A landscape with many valleys, sampled at points; each row gives a point and its height.
From any point a ball takes the steepest step (drop divided by distance) to one of its 2 nearest points. It stops when none of these is lower. Distance is the straight distance between rows; heights are no part of it.
Bez h=420: 146 157 131 110 138 143 114 125 132 105  96 125 133 116 124  97 101 143 117 110  98 116 143 117
zabag h=433: 131 130 126 109 116 135 140 129 115 139 107 136 124 135 134 116 132 118 120 130 126 118 108 140
ralod h=312: 115 135 134 133 133 147  98 148  77 153 161 130 151 142 130 169 154 105 129 138 156 129 125 164
Gativ h=512: 136 140 130 140 139 137 104 125  90 164 109 136 140 124 117 148 149  86 100 137 119 106 136 156
Fomob h=496: 116 148 148 154 124 158 121 127  86 120 129 151 177 107 146 138 116 111 119 129 147 106 149 123
leb h=516: 148 153 120 120 128 134 115 145 129 113  87 137 137 120 118 109  91 108 117 122 158 115 150 144
kon h=310: 120 102 128 128 115 120 130 123 120 128 109 124 119 139 108 111 127  94 139 144 160 127 138 154
Ged h=481: 146 110 113 129 132 119 155 157 169 154 112 137 101 124 130 155 133 159 136 113 148 107 105 107
ketab h=311: 119 114 133 135 114 125 119 126 125 107 105 115 134 124 108  95 101  96 145 131 162 126 149 155
zukad h=245: 146 126 111 131 133 122 150 137 150 116 108  95 109 143 114 105 119 155 144 118 137 103 122 110
pusur h=229: 120 132 105 124 110 116 106 157 153 123 130 121 139 132 125  96 108  92 134 112 126 135 129 156
vot h=331: 139 143 110 112 134  98 115 147 176 131 137 127  94 126 115 140 127 164 125 115 136 130 114 129
loz h=684: 113 141 143 139 115 138  99 123  96 143 157 137 152 154 134 121 153 137 121  85 130 115 116 128
rez h=670: 126 144 139 125 125 130 104 115 117 139 148 136 132 146 134 132 150 163 113  88 107 130 115 118
Zaka h=579: 110 136 146 131 122 141 104 132  88 111 155 147 155 134 132 152 120 123 147 124 187 134 152 135
foneg h=720: 115 141 124 121 108 149 117 140 131 133 135 131 150 118 159 101 131 114 123 111  83 122 107 143
liv h=224: 157 124 112  95 152 129 144 120 158 108 113 114  83 111 125 131 129 167 137 153  98 127 119 132
nol h=169: 152 126 112 102 141 127 164 133 159 121 119 139  94 119 143 146 121 154 127 155 124 127 113 122
noba h=632: 131 126 133 125 144 119 113 138 173 130 119 130 121 123 123 129 131 201 118  81  85 134 121 100
Menek h=351: 123 103 124 105 113 125 166 117 138 118 135 115 105 139 136 111 136 141 146 150 136 126  94 132
dag h=650: 112 139 141 138 141 148 136 107  84 144 128 113 128 102 124 133 148 107 103 159 107 112 135 152
gabi h=547: 112 119 128 143 139 112 164 127 143 104 138 122 137 145 121 122 103 143 156 133 152 130 144  75
kem h=339: 130  98 120 116 113 123 162 146 173 122 133 114 104 128 145 119 122 149 150 126 132 137  84 119
Tagif h=356: 132 146 151 119 137 136 107  96  86 125 115 130 126 124 108 128 143 141 113 125 121 103 132 123
Pidil h=644: 105 101 128 134 129 105 131 120 141 115 135 125 104 146  99 134 128 118 157 143 177 157 154 118
roko h=699: 103 143 132 124 107 146 102 140 112 132 152 132 158 135 141 104 137 127 127  99 111 112 112 137
bive h=415: 131 120 148 112 130 122 123 100 128 135 156 128 107 112 132 149 159 155 121 136  84 139  99 121
Demeb h=363: 136 147 109 116 132 105 127 139 150 122 132 135 113 136 119 140 119 142 126 128 151 129 135 117
Nof h=445: 143 154 132 137 137 119  86 114 101 127 137 126 133 133 102 133 134 112 112 127 146 112 151 149
gado h=337: 118  88 120 135 110 143 171 126 141 112 117 103 128 135 151  95 115 112 145 135 120 155 118 125
rel h=600: 148 135 129 129 146 119 118 132 171 126 123 138 124 109 135 142 123 171 114 104  75 144 133  93
bubir h=599: 129 144 139 133 147 121 128  94 116 110 171 132 133 135 138 137 135 158 120 130  97 133 134  91
vemeg h=465: 138 136 130 124 122 136 106 126 106 154 107 133 131 133 118 121 143 109 110 121 108 111 119 149
salo h=519: 131 135 135 167 124 124 139 130 130 125 117 135 164 137 130 117 111 114 123 106 135 119 149  82
Puz h=557: 108 119 125 125 121 115 149 139 148 126 139 135 132 154 121 128 118 158 147 109 159 134 123  90
pizep h=323: 158 125 125 157 135 120 127 108 131 136  88 107 123 127 117 110 138 104 112 141  96 113 143 135
paruz h=171: 121 135 109 116 111 112  92 141 149 133 146 119 126 133 124 103 127 107 127 119 117 128 114 170
tabe h=527: 129 120 124 123 113 126 150 137 139 148 130 164 133 126 155 152 134 114 118 131 128 147 110 113
loba h=492: 148 126 132 138 138 121 110 108 138 140 122 122 120 104 128 139 149 119 111 137  63 145 128 131
roduz h=704: 141 105 125 146 128 119 170 109 135 147 121 116 104 116 143 131 144 115 113 170 104 134 123 140
roga h=418: 145 151 131 150 132 104  88 122 115 126 132 128 140 150 102 131 126 123 117 106 165 120 155 126
Fum h=690: 122 115 129 143 132 113 158 103 112 144 144 122 110 119 135 135 141 113 110 185 124 141 146 149
Noreb h=305: 109  90 123 142 113 102 123 138 166 144 132 120 118 148 105 129 133 108 160 111 149 156 119 120
panur h=422: 136 163 151 125 151 143  94 109  68 126 162 127 134 132 128 164 145 147 121 124 130 124 143 132
Desez h=468: 144 112 114 113 115 122 143 151 157 153  97 139 110 141 128 129 132 139 128 110 145 125  96 126
fil h=391: 126 141 154 109 144 140  91 103  69 134 145 118 129 123 105 153 159 150 121 118 106 126 130 133
dop h=514: 129 159 146  95 155 144 121 106 105  98 137 145 131 119 127 121 106 166 120 136 112 118 144 108
rebu h=638: 110 109 126 130 135 117 128 134 143 121 101 128 108 149  95 132 115 118 160 131 182 146 155 112
vibi h=676: 107 129 141 144 134 132 158 101  88 138 153 115 125 110 134 132 139 114 111 183 134 129 152 150
zus h=652: 123 133 140 122 136 122 104 122 148 133 131 134 127 140 122 121 142 191 114  77  96 135 122 106
Zir h=332:  93 119 145 138 134 160 116 142  70 144 148 132 154 126 124 168 152 102 134 153 169 128 133 161
mufi h=286: 150 125 113 133 134 110 131 135 131 130  93 129 116 134 105 133 123 102 121 150 158 125 149 143
fene h=506: 138 117 122 141 125 118 164 149 167 140 128 157 128 118 155 155 119 133 124 121 130 143 113  87
nud h=491: 143 100 113 135 135 121 174 163 172 142 115 134 109 118 144 157 115 159 145 120 140 121 104  91
zem h=475: 133 129 131 142 133 124  88 129  94 156 127 131 144 140 105 145 144  85 108 139 150 111 139 170
Mago h=372: 115 109 140 150 113 156 146 129 113 111 105 123 159 109 152  95 102  90 141 135 130 130 148 138
vubu h=385: 127 117 139 115 133 134 145  98 133 123 136 122 117 125 140 117 145 156 129 131  71 125  96 110
pim h=528: 111 138 148 151 127 142 133 118  80 124 153 138 165 124 146 143 136 112 123 135 138 116 142 117
gano h=562: 119 149 143 111 120 138 109 122  87 120 138 153 143 134 123 141 116 135 130 118 188 111 141 131
dati h=336: 146 141 120  95 132 127  98 129 142 113 102 110 117 113 113  99 118 143 123 114  79 135 132 143
timid h=409: 112 114 126 103 110 153 154 136 103 136 111 130 129 123 145 118 127 100 125 150 130 127 112 158
Fiz h=575: 121 150 128 122 139 120 133 125 146 112 164 136 134 145 142 125 117 167 121 113 121 132 123  91
zati h=382:  96 126 137 121 121 168 141 143  87 140 122 131 152 111 140 125 138  98 125 153 129 113 116 158
mup h=327: 132  84 108 141 117 128 170 139 163 117 114  86 115 138 134 112 116 132 159 126 132 140 111 114
Godun h=476: 143 167 114 113 136 132 126 146 141 117 103 137 132 127 129 111  92 137 110 105 131 120 143 117
Mal h=249: 163 123 107 128 136 111 135 131 142 148  92 130 106 126 116 140 133 104 109 154 130 126 132 153
Koma h=289: 147 149 109 104 139  99  87 131 158 124 139 120  95 125 103 136 135 150 119 127 120 139 127 149
Nad h=565: 114 127 127 124 120 113 145 123 140 128 162 142 131 150 136 133 131 153 132 113 144 133 113  96
lub h=115: 166 110 103 124 140 121 159 158 175 131 108 128  90 102 145 155 117 135 127 149 128 132 112 129
nop h=267: 140 135 116 109 144 122 139 127 154 107 122 103 102 140 107 107 118 176 145 120 128 102 124 114
Rukes h=288: 115 124 128 142 121 140  90 155  97 156 167 140 163 149 143 161 149 101 139 122 142 143 128 156
bek h=350: 108 108 133 134 111 139 164 121 123 107 132 116 141 123 155  92 110 107 140 146 118 140 133 131
vuz h=552: 121 132 120 111 117 124 134 134 117 142 147 155 126 125 151 159 136 116 117 143 133 145 115 135
Bofop h=593: 100 125 133 121 122 128 112 135 110 120 162 152 140 149 132 150 124 121 151 113 176 155 149 120
Ves h=325: 138 140 143 114 131 125 112 105 112 125 115 123 114 146  97 113 147 158 125 115 125 100 122 123
zug h=548: 106 138 148 146 129 148 134 111  73 136 171 124 151 130 145 148 155 121 122 140 126 122 126 121
fem h=551: 128 152 135 104 151 135 127 120 140 108 133 143 132 136 130 112 106 182 120 111  99 125 131  95
pulov h=452: 142 123 114 109 110 131 135 136 142 141 102 126 117 139 133 107 134 130 123 111 116 120  94 143
zeri h=274: 167 113 113 149 139 123 141 121 151 126  93  90 106 133 116 111 139 135 133 128 105 108 125 125
bak h=273: 114 132 114 131 114 120 108 153 147 104 127 118 144 126 120  91  90  92 146 116 146 142 149 145
vizor h=272: 152 135 113  86 138 129 121 125 149 110 107 112  97 116 120 113 123 154 132 136  90 132 118 144
Zuf h=713: 149 101 126 139 122 137 170 115 137 143 108 116 109 115 156 124 142 114 116 154  91 134 101 136
Pazop h=723: 165  91 109 151 122 125 154 140 168 143  96 109 114 119 145 126 132 107 122 132 104 133 101 134
tupa h=550: 159 133 123 137 139 124 127 129 160 133 106 129 118 107 143 130 130 127 113 124  72 137 129 112
Vuvaz h=538: 117 119 134 165 132 115 151 127 139 111 125 126 149 142 124 120 104 122 148 118 146 135 155  75
pano h=354:  87 123 149 152 129 165 139 128  77 141 142 115 162  99 126 138 144 103 127 163 148 114 137 161
tobi h=300: 133 131 131  99 127 128 125 115 135 126 111 118 105 146 107  97 141 175 133 109 120 105 106 125
pite h=362: 131 110 129 118 124 128 158 105 139 117 135 106 104 134 133 102 139 146 139 144 101 118  96 127
sapi h=228: 131 143 119 109 124 109  88 126 146 129 143 116 109 127 112 112 138 125 122 126 104 132 118 163
Poku h=470: 126 168 143 112 145 146 116 113  89 109 154 146 140 123 139 146 122 146 116 133 128 121 145 117
tupe h=393: 138 151 126 145 135 102 120 127 129 115 132 129 137 140 106 138 116 129 126 121 169 124 158 103
Posup h=443: 116 144 135 145 118 147 117 143 120 106 116 153 175 107 141 118  91 106 136 114 156 119 157 126
Vipop h=287: 117 103 122 148 111 102 120 129 138 145 151 133 133 144 119 140 145 105 137 120 141 147 122 129
gir h=399: 105 124 145 143 120 159 140 131 113 102 108 140 166  95 149 114  89 101 142 142 148 127 159 140
Lafo h=578: 109 131 122 119 121 139 119 136 106 154 167 131 132 120 143 159 157 108 118 145 118 134  99 163
Piviz h=577: 114 136 142 154 133 122 145  93 109 111 172 117 137 124 142 125 137 129 120 156 103 131 144 113
zazo h=541: 134 143 134 111 123 133 125 128 105 120 103 151 136 126 117 123 110 115 124 131 176 110 143 139
kuz h=485: 133 153 134 148 130 139 134 129 128 100 116 141 165 113 141 107  86 116 124 113 135 115 154 103
zofe h=613: 111 144 129 122 133 144 116 123 102 138 147 119 130 104 137 141 151 113 114 146  81 129 118 154
Benu h=318: 127  80 109 140 116 114 150 140 165 131 116  98 104 141 113 121 131 120 164 127 148 145 116 130
tum h=626: 109 125 124 122 126 124 114 150 140 132 100 149 125 146 104 136 105 116 145 103 181 154 149 110
zoka h=259: 106 112 126 148 110 127  99 142 115 144 157 135 159 143 133 135 142  91 140 116 137 143 129 144
zit h=182: 157 120 104 135 135 100 137 149 176 138 115 125 100 107 130 148 121 108 117 153 124 143 127 145
pido h=446: 143 114 145 125 131 114 103 108 141 136 140 127 111  96 127 150 158 142 119 132  65 151 113 125
dilig h=608:  92 124 139 130 123 136 118 133 126 120 134 154 139 144 125 136 113 118 152 103 172 154 155 100

Two balls start at each pair of points below. Name the first point that both come to, or write -.
roko and Posup: mup
Menek and Puz: mup
Fomob and zati: zoka

Where does a ball stop that starts at each point below?
zug: zoka
zem: paruz
Nad: zoka
rebu: lub
timid: zoka
tupa: zoka
